Each row is a point on a tangle of strands that fork, close into loops and nearly touch. The rows are in no order.
Two points are linked if the straight distance between their rows is under 107. Some points are linked to none.
Q_384: [ 21 -15 -21 -20  46  18 -61  21 -17  47  41 -32  37  84  36 -20 -26  16
 -18  13  10  17 -58  24  39   8]
Q_10: [  8  12  40 -39  16  54  15  41 -33   0 -69  24  -5 -21  -4  -6   0 -25
  21   0  29  90   5   5  23  10]
Q_647: [ 22 -22 -23 -33 -14  24   0   8 -44  27   1 -51  37  15  -5   5   0 -15
  -8 -43  29  44 -13  -6  34  41]
Q_257: [ 18  29  20  -9 -43  18  -7  13  36  13  22  33 -28  24 -17  37  25 -18
 -12 -34  10 -16  21   5 -17   6]
Q_201: [-13 -35 -20 -27  74  20 -11  48 -30  -9 -12   9  26  13   0 -33 -60  20
 -44 -23  22  27  -7   0  32   2]
Q_419: [ 31  -6 -16  -5 -24  32  16  -8  22  -8  27 -14  17  43  -6  17  22  39
   9  -9   0 -23  -8   8 -17   4]
Q_962: [ 10 -25 -11 -28  21  21 -13   0 -21  41  46 -47  27  78  35 -30  16  24
   9  31   7   7 -65  39  22   9]
Q_773: [  7 -13 -11 -18  25   8 -30   7   8  35  22 -36  28  -4  26  12  10 -12
  -1 -18  13   7 -17 -10 -12  15]
Q_533: [ 19 -40 -23 -35 -12  31  37   1 -11  20  20 -58  16  56  50   1   9  10
  22  18  18  20 -46  27   9  11]
Q_637: [-12  15 -31 -10   2  25  14   7   6  -7   7 -45 -12  -8  29 -10  44  -3
  32  10  20  55  -3  -2 -16 -27]
Q_74: [-16   0 -22   4 -10  -8  35 -36  -6 -37 -11  -2 -20 -17 -17 -21  19   1
   5  29  -8  -1  21   7 -29 -32]
Q_588: [-24  61  15  22 -18  -5 -11 -21  34  34   1  21 -27  -4 -24  42  42 -20
  24   1 -52 -86 -31  -3   4  -3]
Q_226: [ 19 -16 -19 -23  -7  11   0 -13   6  18  12 -41  31  -6  -4  18  11 -22
 -10 -33  49  24   3 -23   5  30]
Q_452: [-18   7 -27   1  24 -29 -25 -16  13   6  24 -16  33 -36 -16 -11  54  10
  -1   0 -12 -30  14 -26 -18   6]
Q_183: [ -2 -33 -29 -24  48  40  18  67 -39  -9 -11  -7  45   7  16 -31 -40  -2
 -25  -3  27  57 -36   7  29 -11]
Q_869: [-19   7 -16 -29  29  28  -8   4   9  20  10 -51  38  -4  21 -28  41   8
  26   6  13  38 -11   8  -2 -11]
Q_42: [-35  28  16   6  28 -58 -21 -23  37   7  26  23 -13   0 -22   3 -20  60
  16   7 -64 -60   3 -13  -3  24]
Q_974: [-16  25  -5  18 -21  33 -13 -37  17   1 -13   9 -24  -3  -9  34  30  -9
  13  -3  -8 -61 -35   2  -4 -32]
Q_283: [ 12  12  24  14 -71  -9  34   6  11   6   1  49 -18   5   6  38  19 -21
  -1   1  -3   0  19   2 -10   7]
Q_261: [  7   6  -7   5 -27 -39  29 -53  34 -21  11   2 -19 -19 -26  11  16 -19
  12  26 -19 -15  14   6 -22 -23]
Q_950: [ 27  15  35   8 -64 -40  29  13 -11  -5  -2  21 -29  -7 -22   9  25 -41
 -12   0  -1  28  74  -6   0  30]
Q_342: [ 10 -13  -9  21  38  43   3  54   7 -33 -21  13 -33   2  25 -10 -54 -11
 -19   0  41  33 -35  -1 -12 -36]
Q_50: [ 44 -17  18  -7 -10  50  -1  29 -21 -12 -73  18  -7  12  -8  12 -71  -3
  15 -17  53  82 -33  12  18  22]
Q_963: [-13  11  33 -14   7  51  15  55 -54  12 -43  -4   2   8  22 -21   3  -5
  15  -6  16  69  19 -10  10  15]
Q_562: [-15 -21   1   8  46 -56 -32  15  17 -16   7   6 -18   7  -3 -30 -44  17
 -23  20 -19 -11  27   1  -5 -30]
Q_746: [  9  -3  38 -10 -86  -1  -3 -69  -6   2 -34  41  -8  -6 -21  28  -4 -40
   7   4   7 -28  25  18  19   2]
Q_331: [-13 -32 -41  -7  41 -32  28  33  -7 -10  -9 -48 -23  19  40 -16 -33  21
 -26  -7  -3  -6   2 -14 -13  -3]
Q_430: [ -7  33  26  -1 -39 -31  -5 -74  -1   1 -21 -34 -23   5  -6  22  17 -33
  26 -10   9  -5  27 -16  -4  24]
Q_100: [  3   8   9  -3 -25 -17 -40 -60  15  10  -5 -21 -18  24   3  29   8 -11
  23 -26  16 -27   7 -16   1  19]
Q_17: [ -4  25  28   4 -19 -36  21 -43  11   0  18  37   4   7 -18  22  -5  42
  15  -2 -40 -55  21  -4  -1  18]
Q_495: [ -4  -4  15 -41  42 -18  -2   0 -31   7  -8 -11  -5 -22 -26 -27  -5   1
  -3 -25   9  42  43  -1  21   9]
Q_268: [-44  10  29  27  15 -88  -8 -27 -17 -15  42  44  -6  -2 -30 -25 -28  -4
   0  77 -65 -34  22  17  19 -12]
Q_305: [  1  13  23   5 -21  20 -33  20  53  18  10  34 -24  12   9  49 -17 -10
 -22 -20  -4 -46  -6 -11 -25 -16]
Q_741: [  2   2  24  44   8 -13 -40 -29   5  -2  21  43  17 -46 -38  -2   0 -10
   0  35 -26 -28   5  11  -1 -35]
Q_248: [  17    6   27   11 -106  -40   39  -39   20    4  -13   60    3  -21
   -8   34    6  -38   10   23   -4  -12   31   14   -8   22]
Q_359: [ -3   3  26   2 -19 -39  -9 -35 -11  -1 -30 -18 -39 -14  -1  18   6 -59
  18   0   2  46  35 -23  -5   3]
Q_955: [  9  47  -4  49 -22   4   6  23 -27  -3   8 -13  17 -17   1 -17  78  25
  -5  -6 -23 -26   6 -17 -26  -2]
Q_946: [  3 -42 -64  -5  33   9  42  43 -31 -17  11 -53  23  14  33 -32 -20  28
 -38  18  10   6 -29  -2  -8  -2]
Q_3: [  8  -3  37  -1 -37  -9 -30 -16  31  35  16  32  -2 -22  -8  38 -25   2
 -21 -32 -21 -64  -5  -5   4   8]
Q_110: [-25 -29 -32  34  20 -19  -6 -10 -11 -41  -1   0 -15   1   6  -2 -19  30
 -16  17 -17 -56 -19  -7 -28 -33]
Q_929: [-26   7 -22 -13  17  57  51  25 -43 -21 -41 -18  24 -20  17 -49  26   5
   6  20  12  51  -3  20  13 -25]
Q_616: [-20  -1   3  -8  17  21  19  30  29  10   3  -9 -20  71  66  24 -11  24
  29  -2   0  -4 -41  -2 -20   0]
Q_602: [-13  25   2  21  18 -73 -15  -5 -19  -1  17 -15  15 -51 -25 -32  40  -7
 -10   1 -21 -27  56 -20   3   9]
Q_195: [ -6  45   1  26   5   9 -21  15 -26 -10  -7  -5  12 -13  -1 -15  60  11
  16  -6 -16  32  24 -22 -12  -6]
Q_273: [  6 -31  -3 -30  37   2   4  30 -34  -4 -26   5   9 -26  -5 -24 -48   4
 -18 -28  -1  45  35  -3  30  18]
Q_728: [ -6 -16  -1 -24   5  34  36  41  13  17  16 -11   7  52  68   4  -1  16
  29  12  27  27 -36  18 -13  -2]
Q_424: [  9  52 -19  17 -13  -2  -2  22  57  28  35   2  -7  -1 -14  28  40  30
 -10 -21 -39 -64 -13 -11 -16  28]
Q_425: [ 32 -22  27  -6 -21  31   1  49  -1  -9 -31  23 -13  -7  -6  14 -50  -6
   0 -27  24  62   6   5   0  17]
Q_54: [  3 -18  34   0   4 -13 -53 -48  15   4  -6  -2 -22  13  -6  18 -47  -5
  20 -30  26  15   2  -7 -10   5]
Q_650: [-38   9 -31  11  19  24  59   9 -36 -31 -29 -11  13 -28  20 -55  42  39
  12  41  -7  26  14  17  -9 -36]
Q_523: [ 17 -14   6   2 -14  37 -29  20  36   4   2  39   7  21  50  28 -36  -7
 -28 -33  10 -45 -41  11  -7 -26]
Q_574: [  4   4  -8  32  24  35 -25  25  11 -16   1  18 -18   1  48  16 -22 -29
 -25 -12  30 -13 -40  -6 -12 -41]
Q_886: [-35   6  11   5  25 -75 -10 -18  21   2  40  25 -13  -1 -17 -12 -25  14
  -2  39 -39 -30  31   4 -10  -5]
Q_136: [  6 -19 -18 -47  31  29 -23  10 -51  33  -4 -30  30  59   9  -1 -20 -12
 -27 -31  10  34 -16  14  64  40]
Q_997: [-22   7 -35  27   2 -15  36 -21  11 -34   3  -4  -3 -37   5 -41  55  27
  19  43 -20  17  16  -7 -21 -27]
Q_601: [ -9 -12  18 -18  -4  -7  20 -18 -22  -5  16  49   5   5  -2  -3 -17  39
 -22  -1 -25 -67  21  -4  -4   2]
Q_275: [ 14  14  44  25 -43 -67 -12 -46  32  16  48  31 -10 -17 -38  31  -7 -25
  13  25 -34 -20  32  -4   5  28]
Q_802: [ 10   3 -13  -4 -66 -16  33 -54  59 -20  -5  -5 -17   1  -9  30  23 -30
  15   9  22 -24 -13   6 -38 -14]
Q_611: [ 29   5  50  19 -18 -75 -25 -12   7  10  41  12 -40   5 -23   9 -17 -21
 -10  -8 -31   6  54 -11  11  29]
Q_742: [-14  43 -31  33   6 -29  14  20  48  17  24   4   6 -20 -25   4  40  36
 -15   7 -66 -85 -15 -17  -8  32]
Q_326: [-14 -15 -25 -20  49  48  39  63 -27   0 -23 -23  27 -26  30 -48   1  17
   7  18  21  63 -20   8  15 -15]
Q_858: [ -1 -11  14   4  31 -28 -40  -9   5 -12 -17 -15 -34 -23 -13   5 -33 -40
  19  -3  27  43  10 -24  -1 -14]
Q_787: [ -5  -6   5 -50  39  37  32  27 -54 -16 -73   8 -13 -25 -24 -12 -35 -18
 -11 -14  14  71  11   6  45   8]
Q_407: [-18  37   3  20  20  56 -33 -26   5   7  -6  12  16 -15  -3  -5  43   6
  34   8 -12 -52 -46  12   6 -28]
Q_526: [ 23  24  30  37 -35 -34 -30 -39  22  -1  30  44  18 -48 -61   6  18 -28
  -9  32 -30 -41  21  17  -2  -6]
Q_297: [ 30  -4  28  -1 -25 -10  18  43  -4 -13  -5  12 -35 -10 -29   7 -17 -18
 -19  -7  10  48  51   2   8  19]
Q_882: [ 17 -19 -16 -33 -62  15  28 -36  32 -17 -33   5   5  -2  -9  21   2 -43
   5 -12  56   9   1  12  -3  -5]
Q_555: [ -6 -46 -67  17   9  14  42  11 -21 -31  -9 -49  10 -16  18 -16   7   8
 -18   8  27   0 -36   5 -19 -30]
Q_571: [  4 -30   0 -17 -10  -9  23 -11 -34  14  10   0  24   3   1   0 -23  31
 -24 -21  -1 -25  16  -2   5  17]
Q_27: [  0 -11 -45  39  31   6  -5   3   3 -30   4 -28   8  -1  27 -30   6   8
  -3  10  16 -30 -47   8 -19 -24]
Q_111: [-22  24  11  24  12  13 -42 -38  23  -6   4  55  23 -44 -27  -8  39   6
  24  35 -18 -41  -4   2  -4 -49]
Q_996: [-19   6 -20  24   3   5  13   7   5  18  12 -32  -2  31  53  26  35  15
  35  -8 -19 -16 -42 -23 -24  12]
Q_612: [-25 -30 -31  -6  52 -24  11  42  21 -22  10   1 -35   5  20 -30 -36   4
 -26   1   4  10  15   1 -18 -33]
Q_217: [ 22 -17 -17 -21 -19  39  22   4 -23   6  20  -4  38  29  -6   2  -3  36
 -40 -19  12 -20   1  24   0  11]
Q_478: [ 31 -24   4 -16  41  45   3  56   7 -19 -39 -13 -21   4   8  -1 -69 -13
  20  -6  64  75 -58   2   5  -1]
Q_210: [-11 -10  53  -1 -54 -20 -12 -57   8  20  -2  36  -8 -26 -13  51 -17 -27
 -15 -15  -1 -50  17   8  17  14]
Q_694: [ 10  20  32   9   4   6 -12  27 -46   0 -27   3  11 -11  17  -6  41   7
  44  -5  -5  55  16 -13 -11  13]
Q_32: [ 30 -19  31  11  -6 -26 -24  19   4   3  16  22 -29  13 -12   2 -37   6
 -23 -35 -17   9  45 -13   5  16]
Q_483: [ 47 -16  18  35  -2   1 -17   8 -50 -45 -37   2 -25   8 -31 -12 -40  27
 -13 -29   6  49  23  -6   6  16]
Q_472: [ 17  -9  -1 -25  52  51 -46  35 -47  25  18 -13  47  72  33 -29 -34  24
  -4 -16   7  27 -33  17  40  15]
Q_420: [-33  57 -25  34  -2 -34  22 -15  54   4  16  27  -1 -45 -66  -3  52  10
   5  35 -81 -79 -14 -13  -6  13]
Q_839: [-21   7  11  -9  31 -44 -25   3 -24  -3   5   6  -5 -40 -32 -47   4 -21
 -14  11  -9  13  67 -10  12 -10]
Q_540: [ -2 -20   3 -39 -20  66   3 -16  13 -16 -15   8   1  52  -6   3 -30   1
  18   0  64  28 -23  26   2 -21]
Q_435: [-22  11 -21  27  -5  28   5  15   8  12  -3 -45 -14  20  60  12  44  -8
  45  24  12  31 -42 -17 -27 -12]
Q_853: [  0 -13 -20   0  24 -28  14  -6 -16   9  28 -22  48 -38   2 -11   7  48
 -30 -13 -10 -47  20 -23  -8  22]
Q_644: [-35  51   0  19 -10 -48 -10 -41  41   6   3  14 -29 -30 -51  13  39 -29
   6  40 -73 -80  -8  -1   9  -5]
Q_43: [ 38 -29 -24 -26 -43  15  -5 -42  22  -7 -10 -27  25  -5 -15  29 -16 -30
 -19 -38  55  11  -1  15  13  16]

How many points has the smallest loop of links through each point below? Write none if it is on no loop.
Q_3 -> 7
Q_996 -> 14
Q_425 -> 11
Q_359 -> 5

A piece is two or more points that can be reached from each other along the links. Count, over all rows, the pieces, the separate loops (a circle has one, a figure eight two, a Y none), the forks (points with three links) and the tips (points with one).
pieces -> 3
loops -> 4
forks -> 7
tips -> 5

A fork is a point with three links, a tip a point with one. Leave the first point through the second and follow the links. Name the first fork or tip that comes.
Q_201 / Q_183 -> Q_226
Q_261 / Q_74 -> Q_273
Q_305 / Q_523 -> Q_297
Q_110 / Q_27 -> Q_886
Q_32 / Q_611 -> Q_424
